Each scene shows the same named points in several views. A view is turned or mirrored, shifted and resized as a whole, has a little noise and may leave points out.
(in the rows, 128 means zero)

Scene 1
View 1
q_713: [137 104  93 125 136 169 184 147 155  83 120  90  96 177 113 101 178 162
 154 135]
q_682: [134 157 163 149 140 131 135  90 118 150 164 130 138 123 158  91 153 118
 147 160]
q_62: [133 129 116 148 135 158 156 117 131 121 146 107 115 146 134 100 166 140
 145 151]
q_354: [124 144 110 137 126 150 175 133 161 118 149  96 106 159 109  90 177 148
 186 120]
q_216: [133 149 135 170 141 162 130  87  97 157 170 124 128 123 157  99 161 112
 126 181]
q_39: [118 163 106 173 129 147 136 103 121 153 180 109 124 135 128  95 163 133
 157 147]
q_343: [130 129 114 154 132 188 168 118 135 129 146 104  99 155 126  96 180 126
 152 151]
q_165: [140 134 152 136 137 144 153 107 132 126 144 122 125 137 151  94 159 128
 146 160]
q_376: [136 146 129 139 137 108 136 117 129 118 159 114 138 136 142  98 146 151
 148 144]
q_242: [145 128 182 116 144 136 163 111 141 115 126 131 124 137 160  91 158 124
 148 156]
q_312: [139 155 167 121 138  87 143 111 143 119 153 129 145 123 153  90 143 142
 157 139]
q_434: [128 139 100 166 133 162 144 111 120 135 164 104 118 143 132 102 170 136
 144 157]
q_567: [118 172 121 168 134 132 133  99 122 157 183 115 130 128 133  92 159 131
 163 144]
q_290: [158 113 186  97 148 113 162 122 147  91 114 133 133 140 169  97 147 141
 136 160]
q_941: [143 127 174 121 142 158 171 106 143 123 127 129 117 144 154  90 168 115
 154 157]
q_339: [141 139 136 130 140 109 143 122 138 111 146 118 136 139 145 100 148 151
 147 148]
View 2
q_354: [104 169 100 120  64 113 121 136 114  92 116 114 147 180  95 151 136 169
 131 110]
q_434: [113 128 113 138  90 135 134 118 112 103 119 142 138 150 107 138 154 183
 124 126]
q_242: [129 132 103  94  67 133 129 131 122 123 100 101 121 132 132 125 126 195
 179  96]
q_682: [125 123 116 118  86 148 157 104 107 122 110 122 104 141 148 127 126 196
 148 109]
q_312: [141 153 119  92  65 171 130 106 111 139 102 127 102 146 153 132 134 188
 150  89]
q_941: [120 124 101 106  73 115 135 134 120 113 100  97 128 131 122 124 126 193
 180 103]
q_290: [143 133 105  85  64 144 107 134 129 137  97 111 128 117 122 120 146 196
 186  94]
q_216: [122  95 119 137 105 147 161 103 109 118 113 137 115 126 134 121 143 196
 136 130]
q_339: [133 152 112 100  67 156 116 119 119 128 106 130 125 150 123 137 146 184
 144  97]
q_376: [131 150 117 109  69 160 123 112 113 126 110 135 122 155 128 137 145 184
 136 101]
q_343: [111 130 104 128  80 119 122 134 123 101 117 125 150 143  94 138 153 179
 143 122]
q_62: [119 133 108 124  80 132 125 127 118 107 113 130 143 147 102 137 150 183
 139 118]
q_165: [123 128 109 112  77 137 135 124 117 118 106 118 124 138 125 129 137 192
 158 109]
q_713: [113 159  94 114  62 112  88 156 133  97 113 122 173 157  64 144 165 169
 150 112]
q_567: [114 139 119 136  86 149 158 100 100 108 116 135 114 166 135 142 132 182
 113 117]
View 3
q_354: [108 165  97 195  98 141 107 112 146 147 144 117 148 127 123 146 120 149
  82  88]
q_339: [ 99 138 144 138 130 143 109 112 140 181 124 112 156 124 149 129 131 165
 110 119]
q_434: [ 97 138  99 154 134 120 116 127 163 147 125 126 121 107 153 142 101 164
  78 124]
q_290: [103 107 180 134 129 143 111 115 132 156 140 119 150 137 140 140 160 146
 141 151]
q_567: [102 159 102 146 142 103 142 119 147 181  91 102 130  91 146 123 103 174
  70 107]
q_242: [110 121 168 150 131 123 137 116 127 154 123 106 142 129 127 139 156 140
 126 138]
q_713: [100 138 103 187  93 165  72 123 163 118 179 142 147 147 136 169 122 141
  98 110]
q_312: [101 144 160 135 133 131 131 101 120 202 109  94 164 122 138 117 144 163
 118 115]
q_39: [ 99 154  94 152 139 106 137 125 155 169 104 112 125  95 150 135  97 175
  66 109]
q_165: [107 128 143 149 135 119 132 119 140 153 119 113 134 118 138 138 135 154
 103 132]
q_941: [114 120 155 166 128 116 144 118 130 132 129 113 136 125 123 145 155 135
 115 140]
View 4
q_354: [157 144 119 143  53 131  66 124 118  89 114 107 119 155 126 136 126 147
 121 178]
q_242: [138 147 190 134  76 154 100  99 166 112 154  86 138 143 106 136 148 165
 124 121]
q_39: [153 150 111 150  60 160  82  64 136  67 113 128 129  89 105 147 137 152
 141 151]
q_165: [143 146 161 134  73 154 101  87 158  90 141 100 131 126 106 133 145 160
 126 127]
q_567: [151 155 121 156  54 166  74  62 139  81 118 128 137  87  98 153 141 154
 147 148]
q_216: [142 150 139 133  84 167 122  45 167  47 138 127 130  70  97 132 150 157
 138 102]
q_339: [166 145 151 142  68 148 106  87 160 118 116  95 123 139  81 149 138 170
 127 144]
q_682: [138 155 166 147  67 172  91  62 163  96 144 111 141  93  95 150 151 162
 141 120]
q_343: [150 140 121 127  77 133 102 105 136  59 127 108 119 139 125 117 135 147
 117 140]
q_312: [156 153 176 154  60 164  89  80 163 138 128  95 135 133  74 162 143 174
 135 144]
q_290: [150 140 189 125  87 144 127 101 179 120 143  78 122 161  93 130 145 175
 113 116]
q_376: [168 149 140 145  66 152 103  76 156 110 113 105 125 127  81 153 139 168
 132 145]
q_62: [156 141 128 132  75 137 102  96 143  71 123 107 118 132 112 129 137 154
 122 141]
q_713: [164 130 113 118  79 109 109 141 128  72 113  89  98 188 130 110 126 151
  99 160]
q_941: [130 146 184 131  76 151  94 109 158  95 162  91 134 141 126 124 145 154
 121 124]
q_434: [156 147 113 135  73 146 101  80 140  56 118 121 119 110 111 131 136 150
 129 140]

Which points are out of place in each view (at most two, in the order of its rows)? Write - if all are in place.
view 1 | q_343, q_290
view 2 | q_312
view 3 | -
view 4 | q_216

Scene 2
View 1
q_859: [118 110 138 140 133 120 146 129 137 114 117 138 128 158 134 115 113 104
 123 137]
q_84: [142 123 128 133 140 121 124 155 120 127 140 141 143 144 134 132 141 131
 135 137]
q_248: [122 121 129 136 124 131 132 141 133 131 121 135 121 137 121 113 129 112
 121 147]
q_948: [149  96 142 156 157 113 143 153 113 122 127 113 132 150 165 147  90  95
 152 118]
q_262: [125 123 148 124 167  98 134 144 141  77 135 161 164 209 163 141  99 119
 149 111]
q_79: [117 126 135 135 141 127 121 147 141 117 121 133 120 159 143 123  95 108
 140 134]
q_356: [127 108 130 141 124 129 141 136 128 134 119 131 121 135 126 116 128 108
 121 146]
q_21: [ 85 126 141 128 123 128 140 115 167 101 101 152 115 179 123  94  97  97
 112 143]
q_694: [160  89 137 160 148 116 146 150 101 141 129 109 134 129 153 145 119 103
 144 129]
q_187: [111 112 135 142 128 134 139 131 142 125 109 126 108 147 130 112  99  94
 124 144]
q_139: [128  97 142 144 138 111 159 123 125 110 118 142 145 163 138 121 123 100
 120 130]
q_654: [110  98 140 154 128 130 153 122 136 128 101 114 102 143 139 113  86  77
 124 138]
q_384: [129  98 140 153 134 123 151 130 126 127 113 120 119 143 139 121 110  92
 126 136]
q_479: [147 103 127 155 132 131 133 155 108 156 128 105 112 110 135 134 124 107
 138 142]
q_530: [152  90 137 159 143 117 149 146 103 140 125 111 130 131 150 141 118  99
 140 130]
q_789: [117 117 134 135 131 123 140 130 139 116 118 150 133 160 125 113 130 113
 118 141]
q_334: [149 125 132 124 153 107 125 158 120 107 148 161 166 166 141 141 146 143
 140 126]
View 2
q_654: [145 113 135 101 119 158 137 136 157 134 134 165 101 117 106 109 146 101
  72 115]
q_948: [155 156 153 120 128 163 150 125 158 103 123 169  67  99 100 157 167  94
 130 152]
q_479: [108 137 123 143 109 188 154  98 148 113 147 147  64 111 101 151 137 118
 101 136]
q_384: [142 124 131 113 124 159 140 121 149 128 127 153  97 116 102 135 150 116
 100 125]
q_21: [140 109 118  86 108 117 130 157 129 119 131 154 172 130 120 109 169 115
  95 103]
q_248: [109 125 113 124 102 152 147 117 132 107 141 142 124 127 111 143 153 131
 107 119]
q_789: [131 123 116 114 117 136 134 123 128 112 124 140 140 125 112 149 162 135
 118 121]
q_694: [145 147 141 136 132 177 149 102 155 117 123 153  56 106  92 169 152 112
 125 150]
q_187: [130 121 126 108 108 155 141 136 142 116 137 156 119 120 113 122 151 113
  88 118]
q_139: [157 122 132 110 140 140 129 124 138 128 108 143 119 119 103 152 166 131
 123 130]
q_859: [140 124 125 107 119 140 135 128 135 116 123 146 128 122 110 141 163 121
 112 125]
q_262: [173 159 151 100 128 109 132 149 130  79 102 162 148 113 114 170 210 102
 174 155]
q_79: [126 143 131 112  99 145 152 141 143  91 139 162 122 116 116 137 167 100
 116 133]
q_530: [142 142 140 132 134 178 146 106 155 121 125 151  63 105  95 161 151 115
 119 143]
q_356: [116 118 110 121 107 155 140 121 135 118 138 142 121 125 112 136 146 132
  96 115]
q_84: [114 146 118 140 108 151 150 105 126  90 132 137 114 118 107 177 166 136
 142 141]
View 3
q_789: [172  88 133 112 128  98 103 174 135  73 176 111  90 139 151 116  90 123
 112 153]
q_187: [165 104 132 114 137 114 124 144 127  97 156  98 114 130 150 120 123 145
 124 188]
q_479: [206 132 124 117 150 138 128 166 226  69 148 120 122 115 111 138 131 157
 102 204]
q_334: [207  89 119  86 132 101  84 226 199  25 206 175  81 162 152 149  75  94
 108  86]
q_384: [175 106 142 114 125 116 120 151 165  82 127 111 126 109 148 113 121 122
 117 176]
q_654: [159 109 143 119 131 120 134 127 133 105 116  86 134 105 152 107 134 139
 126 205]
q_84: [199 108 119  99 142 115 103 198 194  50 191 147  96 150 136 146 101 125
 111 140]
q_859: [167  94 140 108 129 104 110 160 134  81 158 113 107 131 158 115 105 115
 120 157]
q_530: [197 120 139 110 134 133 121 164 228  60 115 134 141 102 138 124 127 116
 109 173]
q_21: [140  80 137 107 120  89 109 146  51 106 178  89  93 145 177 108 103 130
 136 165]
q_356: [182 103 133 119 137 112 112 165 165  70 162 106  95 126 130 119 105 144
 107 184]
q_262: [173  87 135  65 116 106  98 185 124  66 162 186 134 155 219 140 110  53
 150  60]
q_948: [191 120 137  88 131 141 126 157 205  77 113 159 163 112 170 136 145  97
 136 148]
q_139: [173  84 150 112 115  99 109 164 152  66 134 120 113 113 165 101  91  97
 114 138]
q_79: [176 111 121  90 138 119 120 158 134  89 174 134 126 146 165 145 139 130
 142 157]
View 4
q_248: [148 129 149 140 128 136 117 134 124 108 125 153 102 120 127 105 124 143
 130 140]
q_187: [138 121 134 133 131 143 135 139 129 123 118 153 103 111 139 113 137 136
 118 140]
q_948: [137  97 154 111 111 142 153 146 107 122 131 137 155 135 119 116 138 116
 113 137]
q_21: [124 138 113 141 119 143 133 154 135 127 104 170  73 113 148 111 150 142
 125 171]
q_356: [152 128 148 134 137 139 123 136 120 116 124 149 106 122 125 103 131 143
 128 132]
q_334: [141 132 170 126  86 126 114 151  97  95 138 148 126 163  99  98 121 137
 142 170]
q_859: [137 129 137 127 122 141 133 149 118 120 117 155 102 129 128 107 142 138
 128 152]
q_789: [140 136 139 131 121 138 124 148 118 114 120 157  95 130 125 104 138 143
 134 153]
q_479: [161 109 165 130 143 138 126 124 120 112 136 136 136 117 122 108 116 132
 120 109]
q_694: [152 104 166 111 132 140 144 141 103 117 137 133 149 139 110 108 133 126
 121 119]
q_530: [152 111 162 114 133 138 137 142 104 116 134 136 138 141 109 104 133 132
 125 122]
q_262: [113 122 137 114  66 133 143 170  98 113 124 155 127 161 114 112 147 120
 130 201]
q_79: [130 114 139 136 102 137 132 140 126 113 123 153 116 120 136 116 129 128
 117 157]
View 5
q_654: [150 164 124 135 156 154 117 142 151 123  97 141 156 125 132  97 101 163
 117 116]
q_384: [135 149 131 124 136 147 121 142 149 121 103 134 148 133 133 117 104 150
 122 122]
q_530: [128 129 127  98 123 152 118 145 166 120 112 111 156 151 141 139 106 145
 132 119]
q_479: [130 152 125 103 121 155 116 126 167 115 108  96 161 126 159 143 126 146
 128 131]
q_859: [124 152 155 140 138 139 132 143 138 129 105 145 134 133 131 114 109 151
 114 131]
q_187: [137 169 143 143 147 150 125 134 146 125  99 138 148 120 138 109 116 159
 112 128]
q_789: [117 154 161 143 123 131 133 139 129 123 106 142 124 124 135 117 112 147
 111 141]
q_21: [131 178 164 173 158 136 137 140 120 137  96 172 126 116 124  88 109 165
  99 134]
q_694: [124 123 131  92 123 153 120 145 166 124 114 107 155 157 140 146 106 142
 133 116]
q_948: [122 121 144 104 149 161 130 147 168 142 115 127 163 166 133 143 106 153
 130 110]
q_79: [117 156 167 139 154 152 139 132 149 146 110 141 151 136 139 132 125 160
 115 127]
q_248: [120 165 152 138 123 140 126 129 140 118 105 126 138 114 146 125 125 149
 112 142]
q_84: [100 140 168 122 111 136 135 131 143 128 116 117 135 137 147 153 128 139
 117 143]
q_356: [128 160 142 130 120 137 122 134 143 115 103 123 137 120 145 122 118 147
 115 139]
q_334: [ 79 118 190 121 105 129 149 142 134 137 122 129 122 158 137 163 122 134
 117 146]
q_139: [121 135 147 130 125 134 129 155 135 125 107 146 128 146 120 114  94 144
 119 127]
View 6
q_479: [ 96  94 109 153 170 120 113 124 156 168 133 124 109  68  81 127 107 114
 111 125]
q_79: [150 137 122 128 164 137 151 113 133 137 133 135  81 142 150 121 139 157
 103 142]
q_859: [138 163 138  94 148 140 164  95 152 144 133 164  78 120 117 127 141 145
  89 130]
q_84: [ 94 125  78 112 175  92 179 106 132 157 119 132  73 141 101 161 121 125
  99 129]
q_139: [121 185 125  93 151 141 168  78 152 137 128 177  62 110  83 117 143 128
  82 126]
q_789: [129 155 132  73 146 125 180  93 150 152 126 166  79 124 121 152 136 140
  90 128]
q_21: [178 172 183  54 124 157 175  93 151 138 138 183  86 132 184 144 154 172
  90 133]
q_334: [ 88 159  53 109 188  76 209  90 117 143 114 134  40 185  89 156 135 129
  88 134]
q_948: [118 159  90 181 182 147 126  94 133 131 130 133  57 120  71  68 139 130
 101 146]
q_530: [ 98 140  98 159 175 134 120 100 148 149 131 141  80  86  50  95 123 115
  98 131]
q_248: [125 120 129  95 152 118 159 112 153 164 129 144 102 109 129 161 123 138
  99 124]
q_356: [116 129 134  97 148 126 152 103 157 159 130 153  98  90 109 150 121 130
  97 120]
q_262: [142 219  78 119 182 127 207  71 105 109 117 155   9 220 121  95 170 157
  81 151]
q_694: [ 93 140  84 167 180 131 124  99 148 145 129 137  72  88  41  90 124 106
  98 129]
q_654: [156 147 169 123 136 177 109 104 165 146 144 168 101  65 122  94 139 144
 100 132]
q_384: [142 155 150 121 147 162 125  94 161 144 140 165  88  83 105  99 140 140
  98 133]
q_187: [149 138 157 107 143 152 137 109 156 150 138 154  99  97 139 127 134 150
  99 133]

Which points are out of place in each view (at most two, in the order of its rows)? Write - if all are in place.
view 1 | -
view 2 | q_356
view 3 | q_334
view 4 | q_530
view 5 | -
view 6 | q_384

Scene 3
View 1
q_850: [121 114 142 158 104 108  86  81 105  86 164 123 104 145 107 181 119 112
 108 163]
q_403: [172 142 102 172  95  95 111 127 139 133 128  88 100 121 155 175 114  94
 176 104]
q_280: [133 159  79 165 145 118 109 136 116  92 125 127 106 128 157 114 108 127
 129 148]
q_508: [165 120 121 146 105  98  90 111 146  99 124  99 102 129 161 152  98 124
 161 116]
q_610: [ 86 181 103 182 128 111  98 135  92  93 167 160 110 161 131 140 138 123
  99 168]
q_672: [157 129 105 182  99 109 117  99 104 135 148  89  99 114 112 201 123  72
 145 138]
q_390: [149 162 107 176  92  93 107 138 131 131 145 108 103 135 150 172 129  99
 162 108]
q_433: [142 133  88 168 135 123 114 105 102  97 130 113 103 116 130 147 104 110
 126 161]
q_393: [146 113 116 156 119 114  99  87 111  94 141 109 102 124 122 166 105 110
 126 155]
q_169: [154 186  55 184 130 110 129 167 127 132 114 111 104 116 176 127 117 103
 167 117]
q_80: [132 179  88 192 105 102 119 146 111 139 150 118 104 132 141 171 140  88
 147 128]
q_947: [145 121 117 162 112 110 101  93 114 103 143 107 103 127 125 173 110 106
 132 147]
q_887: [162 115 106 161 118 115 106  96 122 105 127  98 101 112 132 167 101 104
 144 141]
q_178: [127 160  88 176 128 112 111 129 106 105 143 128 106 133 143 144 119 112
 127 151]
View 2
q_887: [129 141 109 122 196  92 104 140 111 134  95 139 157 159 145 155 129 166
 174 101]
q_610: [ 82  75 101 163 127 107 105 154 112 166 131 115  92 175 112 115 124 128
 135 122]
q_433: [119 134 105 140 169  83 112 133 111 130 105 139 130 185 128 155 122 157
 148 115]
q_850: [102 124 109 158 199  94 114 155 133 158 130 111 142 160 116 129 129 157
 162  81]
q_80: [118  91 111  91 131 108  98 146 109 150  94 125 130 138 129 136 104 142
 174 154]
q_672: [131 132 114  96 186  89 119 142 132 139  98 117 165 135 116 149 102 168
 193 129]
q_178: [111 105 103 133 145  97 102 143 104 143 106 133 115 173 134 141 123 142
 150 129]
q_403: [134 120 111  82 166 102  92 141 102 135  77 142 158 133 157 157 120 158
 186 131]
q_169: [135 102 104  87 114 105  80 132  72 123  64 166 120 164 171 162 122 141
 157 164]
q_390: [120  95 114  90 153 113  86 154 104 151  87 132 149 124 155 138 123 145
 185 130]
q_947: [116 130 110 134 191  94 108 148 120 144 109 125 150 157 131 144 128 159
 172  97]
q_508: [125 128 110 120 191 106  79 147  94 145  85 152 157 140 181 154 152 156
 180  84]
q_393: [113 136 108 143 197  89 111 145 123 144 113 126 148 164 131 145 133 162
 163  91]
View 3
q_850: [102 128 126 174 124 125  64 164  76 164 144 133 127 102 147 139 104 129
 160 149]
q_887: [106 152 144 217 123 112 105 143 122 123 162 116 132  63 133 147 144 121
 168 143]
q_80: [142 126 134 131  86 135 126  93 122 114 158 107 155  98 147 136 196 142
 116 130]
q_610: [127  98 128 103  70 120  75 112  84 183 124 128 125 141 172 121 164 136
 129 198]
q_169: [144 135 155 164  68 109 156  77 160 102 158  79 151  83 143 150 240 121
 133 170]
q_672: [116 156 131 180 135 138 107 132 110  99 174 126 151  66 134 130 147 146
 138  89]
q_433: [ 98 150 144 193 111 108  93 121 119 139 142 141 118  88 153 113 162 135
 162 174]
q_393: [ 98 141 137 201 123 115  82 154 100 144 153 126 124  83 142 138 127 124
 168 153]
q_178: [119 130 140 159  88 113 101 111 118 143 141 120 129 104 157 126 176 131
 145 181]
q_403: [135 143 147 196 110 122 144 125 136  93 177  76 161  59 124 175 184 115
 146 118]
q_280: [114 133 152 177  76  97 109 107 133 156 131 114 118 103 157 131 194 118
 162 217]
q_508: [118 133 152 219 111 106 119 156 126 135 164  72 141  72 123 191 153  94
 174 162]
View 4
q_508: [127 137 182 166 118 181 106 125 107  99  97 116 167 159 153 100  99 172
  73 143]
q_178: [124 139 147 155 110 167 147 116 147 122 126 145 147 146 159 149 119  91
 119 130]
q_390: [141 126 192 173 156 141 103 113 124 100 121 148 166 163 152 161 129 129
  90 168]
q_947: [120 142 169 148 119 193 129 108 137 123 120 169 154 174 127  98 123 144
 115 137]
q_403: [133 131 197 181 155 141  78 111  99  87 119 144 168 151 136 121 111 134
  76 168]
q_280: [118 143 131 163  87 173 147 126 132 120 120 117 138 123 177 139 100  91
 108 113]
q_610: [131 132 131 139 103 186 198 125 188 152 129 155 143 166 178 198 143  92
 142 121]
q_672: [125 141 187 155 151 158  94  90 132 111 138 207 156 173 102 100 136 120
 120 164]
q_433: [109 150 142 147 100 184 133 109 136 122 126 161 138 141 136  97 109  98
 125 120]
q_80: [143 125 183 173 163 126 114 108 140 108 135 164 155 158 153 190 142  89
 106 172]
View 5
q_850: [104 158 136 102 193 100  96  89 106 131  98 178 135 130 166 126 143  42
 103 108]
q_887: [127 134 125 123 135 106 130  97 137 111 102 183 121 142 119 131 119  76
 147  98]
q_169: [125 130  99 191  79 144 229 160 150 103 130 173 150 126 162 138 150 147
 147  68]
q_433: [110 158 137 133 151 110 150 105 134  99 109 174 138 141 172 129 154  81
 123 106]
q_178: [111 158 122 148 148 125 167 127 128 108 119 171 148 131 191 134 160  94
 109  94]
q_947: [114 141 125 117 161 108 118 101 119 123 103 179 130 134 141 130 127  62
 124  96]
q_280: [ 90 163 136 173 135 115 177 113 142  88 112 172 142 130 189 124 187 120
 133 102]
q_390: [125 113  85 154 124 141 161 153 108 157 110 178 146 104 142 138 120  95
 129  55]
q_393: [113 151 135 116 165 100 113  89 123 112  97 179 128 141 145 128 134  58
 126 108]
q_80: [141 133  91 143 132 148 186 169 120 140 131 171 160 120 186 141 121  89
 100  66]
q_508: [ 92 121 115 158 127 111 125  98 121 131  80 186 117 109  99 127 138 102
 168  79]
q_403: [138 100  90 153 102 132 163 137 126 142 109 184 130 118 103 137 104 102
 151  59]
q_610: [ 88 181 124 147 191 131 154 142 100 125 120 163 169 109 254 130 191  84
  68  95]

Which points are out of place in each view (at most two, in the order of its rows)? Write - if all are in place.
view 1 | q_850
view 2 | q_403
view 3 | q_169
view 4 | q_80
view 5 | q_433

Scene 4
View 1
q_557: [113  73 147 141 130  85  68 151 160 172 106 134 104 103 168 113 161 157
 142 146]
q_836: [115  77 165 152 105  78  73 123 144 126  79 153 131 104 164 138 149 128
 131 132]
q_529: [112  69 150 140 120 102  83 153 140 172 102 150  74 103 168  96 173 139
 129 157]
q_860: [138  78 147  92 124 100  66 192 161 171 163  98  86 124 128 154 167 187
 110 199]
q_210: [141  85 171 127  90 111  88 128 117  87 102 158 113 121 145 158 157 105
  94 163]
q_793: [121  74 161 136 101  90  77 144 141 140 100 145  99 114 152 134 158 135
 121 159]
q_218: [129  76 132 114 154 106  73 177 164 199 148 110  83 107 163 113 179 184
 135 170]
q_365: [142  76 161  94  93 109  75 174 133 131 146 123  79 131 117 165 164 154
  92 206]
q_70: [146  78 141  99 138 129  84 181 138 171 161 117  71 121 152 122 186 161
 104 190]
q_272: [132  72 173 113  69 118  89 155 109 105 109 156  71 132 122 145 164 109
  81 202]
q_291: [111  66 167 133  80  95  76 155 129 133  94 157  77 120 134 125 163 121
 110 182]
q_194: [155  95 144 118 158 116  86 140 144 144 142 126 126 106 180 134 169 147
 121 138]
View 2
q_70: [119  95 139 120 120 113 164 132 152 145 151 164 142 134 102 137 142  64
 122  89]
q_836: [136 127 163  96 138 155 138 134 158 115 144 126 155 110 142 137 145 146
 137 139]
q_365: [122  63 137 122 134 140 154 129 163 147 148 151 157 126 108  95 160  82
 134 102]
q_194: [104 118 147 119 121 126 153 120 146 117 154 160 129 108 117 166 152 113
 126 108]
q_860: [106  83 138 141 119 144 161 150 149 155 151 149 151 119 110 130 162  57
 113  84]
q_210: [132  88 148  95 143 139 143 102 169 115 149 147 151 115 122 102 151 140
 152 137]
q_291: [153 100 152  89 144 141 148 133 167 133 139 136 170 137 125 103 132 109
 137 125]
q_218: [109 121 148 134 112 141 161 158 138 144 149 147 142 120 120 173 150  70
 104  89]
q_529: [147 135 155  90 130 129 158 142 154 129 138 140 154 139 122 147 125 101
 124 111]
q_557: [134 136 158 107 129 147 150 153 147 130 143 134 152 125 133 158 137 106
 119 111]
View 3
q_365: [127 146 130 104 150  95  84 108 147 171 138 123 101 138 172 138  86 146
  83 107]
q_836: [127 137 132 151 122  76 100 163 148  98 118 108 137 150 148 142 140 152
 110 140]
q_557: [138 152 137 155 116  75  97 170 137 104 145 123 128 106 139 120 132 158
 121 149]
q_218: [148 169 140 136 116  87  87 144 125 149 174 136  99  72 152 114  89 151
 133 127]
q_291: [135 150 125 135 160  92  77 127 139 128 134 119 135 146 141 125 127 151
  70 133]
q_272: [134 139 124 124 172 107  73  98 137 144 128 106 124 169 152 147 113 143
  60 110]
q_529: [150 157 132 156 142  90  85 144 122 118 153 118 130 107 130 121 126 154
 102 138]
q_860: [129 158 133  99 125  86  87 127 146 178 156 140  87  96 174 122  73 146
 112 115]
q_210: [126 125 132 145 146  99  93 119 142 122 114  91 126 179 160 162 125 146
  92 111]
q_70: [147 160 139 129 137 101  84 111 122 162 168 124  92 100 160 131  80 146
 113 106]
q_793: [134 143 132 138 136  85  91 142 144 123 133 117 126 135 151 133 121 153
 100 132]
View 4
q_365: [136 166 123 104 151 133 116 123 131 121 111 138 168 164 131 150 148 119
 127 106]
q_194: [135 149 138 115 125 115 122 117 120 152 117 121 130 144 153 119 110 134
 132 103]
q_70: [133 166 130  94 132 123 128 112 124 130 120 136 143 158 154 136 119 131
 129 101]
q_529: [137 154 156 136 136 132 131 103 111 104 116 138 108 130 168 146 154 155
 128  88]
q_291: [138 154 146 144 152 147 115 122 112  96 112 139 141 138 138 154 175 147
 127  97]
q_272: [135 164 133 139 147 160 104 138 113  99 117 137 164 155 107 157 161 150
 128 103]
q_210: [142 144 145 161 143 148  98 147 109 125 113 123 155 136 110 131 152 146
 130 111]
q_557: [139 141 154 136 145 119 131 104 114 121 106 131 110 119 179 136 155 139
 129  92]
q_793: [140 144 147 142 147 131 119 120 115 117 107 132 132 128 152 140 162 139
 128 100]
q_860: [134 165 121  79 148 114 135 104 137 131 107 141 152 160 167 146 140 110
 124 104]
View 5
q_272: [170  95 137  99 117 101 128  62 120 190 117  71 145  76  55 169 186 174
 159  90]
q_529: [186  84 153 141 152  98 148 100  84 144 129 151 151  72 130 165 124 131
 146 110]
q_557: [184 110 149 140 146 115 162 127  91 139 123 156 140  71 145 145 123 128
 134 129]
q_210: [149 101 109  85  88 133 175  73 129 171 120 100 134  87  80 170 173 168
 152 114]
q_836: [168 111 116  93 116 155 189  98 123 142 119 147 153  80 131 147 130 149
 152 126]
q_291: [184 102 143 104 143 113 135  78 112 163 117 106 158  72  92 150 151 155
 164  98]
q_70: [167  97 164 180 133  54 130 133  77 184 126 115  99  69  90 170 177 135
 110 121]
q_194: [142 100 129 155 100 104 189 139  94 155 133 147  96  85 122 179 151 131
 108 143]
q_793: [177 112 131 115 132 121 157 105 107 158 114 127 142  74 112 146 147 149
 144 119]
q_365: [173 128 151 134 124  82 124 119 110 201 110  73 110  66  66 142 197 161
 127 116]
q_218: [183 110 168 191 156  67 139 159  70 160 122 149 106  65 132 153 145 120
 106 129]

Which points are out of place in each view (at most two, in the order of its rows)? Write - if all are in place.
view 1 | -
view 2 | q_218
view 3 | q_557
view 4 | q_194, q_70
view 5 | -
